Each row is a point on a tangle of strands that fork and nearly touch. The rows are in no order.
Two points are linked if the straight distance between their rows is under 79.3. Some points are linked to none.
j_371: [  7 -13   1  -2  -7   1  -6  -5 -20   6  37   0 -33 -12  37 -11  -6 -19
  33  17 -26   6 -12  15]
j_699: [ -9  29 -12  27  20   8  25 -26 -12   6  -9  56 -28 -15 -18 -26  20  -4
 -40 -21   2 -22 -34 -28]
j_139: [  5  14  26 -20  48  10  22   2 -24   6   5 -11  21 -25  12   2   3  -8
  13   4   3 -16  20  -5]
j_123: [  0 -20   7  17 -27 -23 -10  -4  22   5  -9 -18  -3  20 -36  12  -1 -15
 -33   7  23  28  12 -15]
j_938: [  4  -4  22  -4  11 -19  16  13   0  22  18  -3  10  15   2  14   8  -4
  49  28  -4   9  38  18]
j_311: [ 24  45  -8  10 -15  33 -11 -21 -19   4 -44 -14  27  14 -22   5   4   9
   6   3   6   4  44 -33]
j_69: [ -7  -3   3  35 -30  12   9  19 -17  17  33 -15 -38 -14  14 -15   9  33
  51   2 -24  -2 -41  11]
j_78: [  0   8 -28   3  23  10  -8  -5  19  -1 -21  15 -34  -9  16 -12 -22   7
  -1 -63  15 -22 -30 -19]
j_723: [-24  -9  17  14   7  16  10 -11 -11   7  -2  -9  32  -3 -26  21 -20   6
 -28   2  -1   4  10  10]
j_128: [-24  10 -30 -21  18  -4 -11  -9  45 -43 -23  -4   3  11  12  30 -25   3
  13 -23  21   4  -3 -26]
j_155: [-10 -29  14  -4 -52   5   3 -26 -14 -20   2  20 -15 -13 -27 -20 -25 -25
 -17  -3 -33   6  -6   8]
j_513: [ 22   7  23  -7  -4 -18  14  -9  -4   0  40 -18 -17  -9  32 -15 -19 -27
  50  26 -18   8   4 -18]
j_97: [-39  -4  40 -16 -17  28 -23   6 -16  14  24 -20  -5  -6  17  -4 -31 -16
   6  25 -25 -10 -21  19]
j_309: [-40  -8   8   5   9  23 -10   9 -15   8 -15   0   9  -3 -10  -2 -12   6
 -26  11  -5 -12 -15  28]
j_526: [ 16  28  32  25  20 -20  15   9   7  17  25 -15   9   1  -7  -4 -37  40
 -17   3 -25  -1 -29  -5]
j_447: [ -4   7   1  20  13   5  16 -15 -17  -8 -14  24 -19 -23 -15 -21 -11 -18
 -33 -13  -9 -17 -12 -18]
j_500: [  7 -22  13 -28 -14 -24  19   3 -20   6 -17   3 -28  -7   9 -14   7 -37
 -15  21 -21 -11  15  20]
j_233: [-39   7  29 -47  31  20 -22  14  -2  21 -29  -1  -2   5 -30  -1 -26 -38
   7  24 -11 -23   6  13]
j_493: [ -6  -9  30  -9 -22   8   9 -19 -12  -1  -3  13 -10 -29  -7 -19 -32 -29
 -24  -7 -25  -9   0 -12]
j_284: [ 24  10  -2  16 -23  21   9 -13 -37  15 -38  -7  22  -3 -39   3  24   9
  18   3  -7  11  46 -22]
j_169: [  3 -45  10 -28 -33   2  20   2 -31  10  31  -1  -1  -9  29  19  20 -21
   4  12  -7   4  12  14]
j_975: [  6  24  19   7  -4 -22  17   6   5  13  23 -12  14  -8   2   2   2   6
 -70  16   8   0  -6  -3]
j_918: [ 30 -11  29  -5 -27 -35  28   6   1   1  13 -27   4   2  -4   9 -25   1
  -4  17  -8  16   4 -17]
j_768: [  3  -2   2 -35   3  -4  -7  17   7  -4   6  19   3  25  46   9  11 -50
  26  19  32  27  32  -2]
j_81: [ 28  -4 -12  29 -13 -33   9 -12   4  12  22   4  -2 -16 -18   3  36  27
 -46 -20   8  -7 -12  -8]
j_954: [  2 -14  -2  -9  12 -18  11  10   6  16  -2  -1  33   9 -11  19  40  11
  14  15   7   3  46  29]
j_573: [-18  13  41 -15 -22  20 -21   3   1   2  25  -6  -2  -8   5 -11 -52  -1
  -6  27 -44  -3 -39   5]
j_494: [ -7   7  11  -7   6 -29   5  13  -2  32  31 -10 -11  12  16  -7  19 -26
  63  43  -2   4  37  12]
j_507: [ 24 -21 -15  11 -27  20   0 -15 -32   3 -18 -16  22  -3 -39  19  44  20
   1  -5  18   9  40 -29]
j_67: [ 15  13 -12  -5  35  21 -12  12   5  12 -14  19 -42 -13   8 -24 -22  -4
   8 -29 -18 -15 -54 -20]
j_746: [ -1  11   6 -43 -11   3  -8   9   9 -29  11   6  21  16  56  15  -6 -40
 -14   8  33  20  15 -15]
j_170: [ 22  34  -7  -5   0  27   0   8   0   1 -42  -2  29  15  -4  21   0   2
  26 -12  20  -1  47 -41]
j_905: [-11 -20 -17   4  14   8 -19   4  15   2 -23   8 -20  19  15   5 -16 -11
  27 -17  18  13   6   4]
j_261: [  4 -15 -17  11  17   6   2  -3  10  -1  -1   6 -22  -1  36   2  -6  -1
  16 -38  12   2 -14  -3]
j_946: [-16  10  -7  11   3  20  -8 -26  20 -29  -6  -4  19   0 -14  16 -23  -6
 -36  -2  16   0  14  -7]
j_777: [-17 -26  -3  17  -5 -11   0   4 -31  39  52 -27  -8   2  28   6  23  15
  34  -4   7   3  -3  18]
j_726: [ 31 -25   1  -3 -24 -23  -1   8  14  -5  34 -11  21  14  -6  17 -11  12
  -4  25   0  34  -1  -5]
j_129: [  7  -3 -27  32  24   7   1 -24  -8 -35  10  18  34 -14 -31 -20  10  36
  -7 -23 -14  -3 -16  20]
j_426: [  7 -28   9 -39 -13 -16   0  11   2   4 -16  12 -18   8  40  -5  11 -53
   8  23   8   9  36   9]
j_276: [ -5  -6 -26  34  11  -6 -21 -33  15 -30  -1  10   8   4 -42 -14  25  31
 -23 -19   2   4 -17  31]
j_689: [ 18 -52  -2  -6 -66  -5   4 -19  -5  -6  21   7 -12 -16 -21   7  -3 -12
 -17  -1 -11  16   2 -11]
j_127: [ 22  -4  -7  19 -23  -2   4 -21  -9 -11  23  -3   0 -19 -31   9  53  17
 -48   5   4   2   2 -11]
j_701: [-27  22   5 -32  47  21 -15   4  22  15 -14 -15  11   7 -24  15 -36 -17
   6   6   9  -8  -1  -2]
j_951: [-20  27 -19 -41   5  -7  -8   3  37 -53 -18  -4  25  18  22  41 -10  -5
  21  -2  23   9   7 -43]
j_620: [-17 -10 -21  29   2  -7 -31  -7  25  -9 -10  -4   3  18 -34 -10   2  35
 -29   1  -7   9 -26  34]
j_489: [ -4  21  12 -36  34 -22  19  15 -42 -12   2  18  -8 -23   2 -34   9 -20
 -29  29 -28 -37 -16  18]
j_100: [ -3 -22 -21   3 -14 -22  -2  -2  25  -8 -19  -1  -3  29  -7  11  20 -16
 -17 -16  49  26  22 -14]
j_783: [ -1 -57  -6 -22 -44 -11   8  -7 -14  -1   4   9  -5   3 -18  11  11 -15
   4  19 -12  18  22  15]
j_876: [  6  53 -30 -17  -5   9 -10  12   7 -19 -49   3  25  27  14  28   5  12
  38 -15  20   1  37 -41]
j_856: [-20   6  19 -38 -17 -17  21  12 -41  -8 -20  10 -27 -11   7 -39   0 -29
 -23  32 -29 -31  -5  36]
j_230: [  0 -10 -10   3  22  -2   2  23 -19  22 -29   8 -50 -15  32 -34  29   2
  12 -23  -7 -30 -19  21]
j_121: [-23 -14   3   5 -25   5   7  17 -20   9 -22   2 -27  -8 -13 -12  11   6
 -31  13 -20 -13 -21  25]
j_109: [-11  22 -14   3  41  20 -34   2  26  -7   4  -4   3   5   4  -2 -38  34
   4 -22  -6 -11 -50   9]
j_765: [ 15  -6 -21  21   1 -17  -7  19  -3  13 -40  26 -41 -10   4 -45  33  18
  -6 -27 -14 -27 -37  16]
j_750: [  2   3   7  24 -19   6   0  10 -14  22  28 -13 -50 -11  33 -20 -12  -2
  42   4 -21   1 -35 -14]
j_44: [ 39  10   5 -19  23  32  18  -2 -17  -1 -24 -11   5 -25  26  -5   0 -28
  25 -19  16  -4  32 -48]
j_178: [-16  -1 -30   8  53  15 -26 -15   4 -32  -1  22  17   1 -20 -22 -17  30
   5 -21 -13 -12 -35  26]
j_845: [  1  -1  25 -26 -23   3  -8   5  12 -10  19  -7  23   7  31   7 -25 -35
 -32  16  14  16   7 -11]
j_10: [-14  17  16   5  -5  28 -13  13  -4 -18  16  19  -9 -11 -14 -22 -46  22
  -1  28 -52  -6 -65   7]
j_140: [-13 -10  11 -10 -49 -26  27  23 -17  17 -15 -25 -45   1 -23  -7  17   4
 -40   6  -2 -22  -9  15]
j_947: [ 14  10  23  16  17 -20   7   6  22  13   2 -20  12   2  -6   0 -39  12
  -7   2  -3  11   3 -20]
j_282: [ -3  27  -2   5  18  15 -20  15   0  -5  27  20  -8  -7   9 -17 -15  33
  -6  26 -40  -7 -55  18]
j_103: [-25  -8  26   5  13  -8  30   3 -28  11   1 -18  38  -8 -37   5   5  19
 -12  18  -5  -7  22  30]
j_824: [ 15 -27 -30  17 -34   9  -2  -9   5 -15 -15 -11   7   8 -25  18  40  -6
  -7 -19  41  20  30 -30]
j_904: [ 31  -8  10   8  17  16  23   1 -11  14  -1 -12   5  -9  28   0  13  -9
  50 -25  16   6  33 -27]
j_774: [ 10 -16 -43  27   2 -13 -17  -7  17  -3 -29  24 -23   3   7 -26  24  11
 -13 -39   7  -7 -21  24]
j_221: [ 14  28 -17  39  20  -8   5 -33  17 -15 -15  29 -24  -6 -21 -24  36  -4
 -37 -40  13 -22 -20  -8]
j_470: [-15  14  29   5  39   8 -14  -2  22  15  11 -23  14  10  -9  10 -53   9
  25   3   3  10  -3  -6]
j_238: [  6   6   4  14 -24   0 -14 -27  27 -22  -4 -13   8  14 -26  10   2 -26
 -49  18  24  18  16  -7]
j_834: [ 28   8  -7  27 -15 -44   1   5  19  32  14   8   2   4 -11 -10  19  51
 -35 -16   0 -19 -39  12]
j_321: [ 11   8 -22 -12   9  -4 -10   1  36 -19 -17  13  30  26   4  15   9   2
  22   7  19  21  30  -3]
j_579: [-27 -16 -12  -5  16  22 -20   4  26   4 -15  27  -2  24  -4  24 -24 -22
  52  -7   9  14  29   4]
j_574: [ 18  14   9   7 -14  -6  16  -7 -12  -5  14 -24  27 -22 -17   3  34   9
 -56  20   4  -3  19   1]
j_907: [ 29 -14 -16  15   5 -17  -9   2  28 -16  11  -1  24  18   3   5   0  23
   1  -6  15  27   2   8]
j_742: [ 20  25  12  31  -5 -18  -5  20  20  31  15  -4  -1   4   2 -11  -9  57
  -3  -9 -21  -7 -52   4]
j_334: [ 18 -27  -3  12  -4  16  19   2 -22  14  26  -9  13  -6  23  18  28  -3
  61 -11  17  14  24 -15]
j_430: [-10  36 -23 -42  -7  -3  -1  19  13 -44 -30   2  19  14  44  37  21  -5
  36  -4  25   6  22 -42]
j_348: [  1 -36   5   0 -11   5  20  -1 -36  19  53 -11   7 -14  27  24  23   2
  22   3   3   4  10  11]
j_662: [ -7   5   1  -1  25  13  16  -3 -17  -1 -12  -1  55  -9 -27   3  33  17
  -4  25  -3  -7  41  29]
j_604: [-15  -8   5  14 -16  -3  16  14 -39  28  38 -28 -29 -13  10 -11  21  29
  50   4 -22 -16 -18  31]
j_836: [-31  14 -20 -15  31  11 -26  -8  40 -20  -1 -11  -3  17  15  28 -44  10
  14 -22  13   2 -27 -13]
j_389: [ -6  18 -21 -13  24   6 -18  17  36  -8  -4  40  13  22  -6  23  -1 -17
  51   4   5  13  41   7]
j_778: [-43  -5  25 -30  15  15 -19   8 -16   9 -12  -6   2   1  -4  -1 -18 -19
  -3  30 -13 -16   0  31]
j_70: [ -4  11   2  -7  -5  -3   2  13  12   5  21  -2  12  14  33  19 -15  -3
 -55   5  18   8 -10   3]
j_899: [ 24   6 -24  38  12 -19  -5 -28  27 -19 -30  15 -15  -7 -10 -28  17   6
  -8 -58  26 -13  -9  -4]

Follow the links from the first point to the second, and from the first to the third. Name the last point that the two ways share.
j_876; j_778; j_494 => j_723
j_109; j_121; j_662 => j_723
j_127; j_311; j_905 => j_947
j_100; j_918; j_282 => j_778
j_10; j_470; j_430 => j_778
j_500; j_778; j_905 => j_947
j_155; j_513; j_44 => j_348
j_824; j_140; j_845 => j_309

A fork is a point with three links, a tip a point with one. Leave the first point through the second and follow the links. Name the first fork or tip that comes.
j_284; j_507 => j_723
j_975; j_70 => j_489
j_905; j_579 => j_947
j_765; j_774 => j_348
j_155; j_493 => j_230
j_907; j_321 => j_67
j_238; j_123 => j_620

Name the points in between on the shortest way along the links from the first point to the second, in order.
j_899; j_69 => j_221, j_699, j_447, j_493, j_155, j_689, j_783, j_169, j_348, j_777, j_604
j_726; j_662 => j_918, j_947, j_470, j_701, j_233, j_778, j_309, j_723, j_103
j_507; j_121 => j_824, j_100, j_123, j_238, j_946, j_723, j_309
j_742; j_282 => j_526, j_947, j_470, j_701, j_233, j_778, j_97, j_573, j_10
j_178; j_309 => j_109, j_836, j_128, j_951, j_430, j_876, j_170, j_311, j_284, j_507, j_824, j_100, j_123, j_238, j_946, j_723
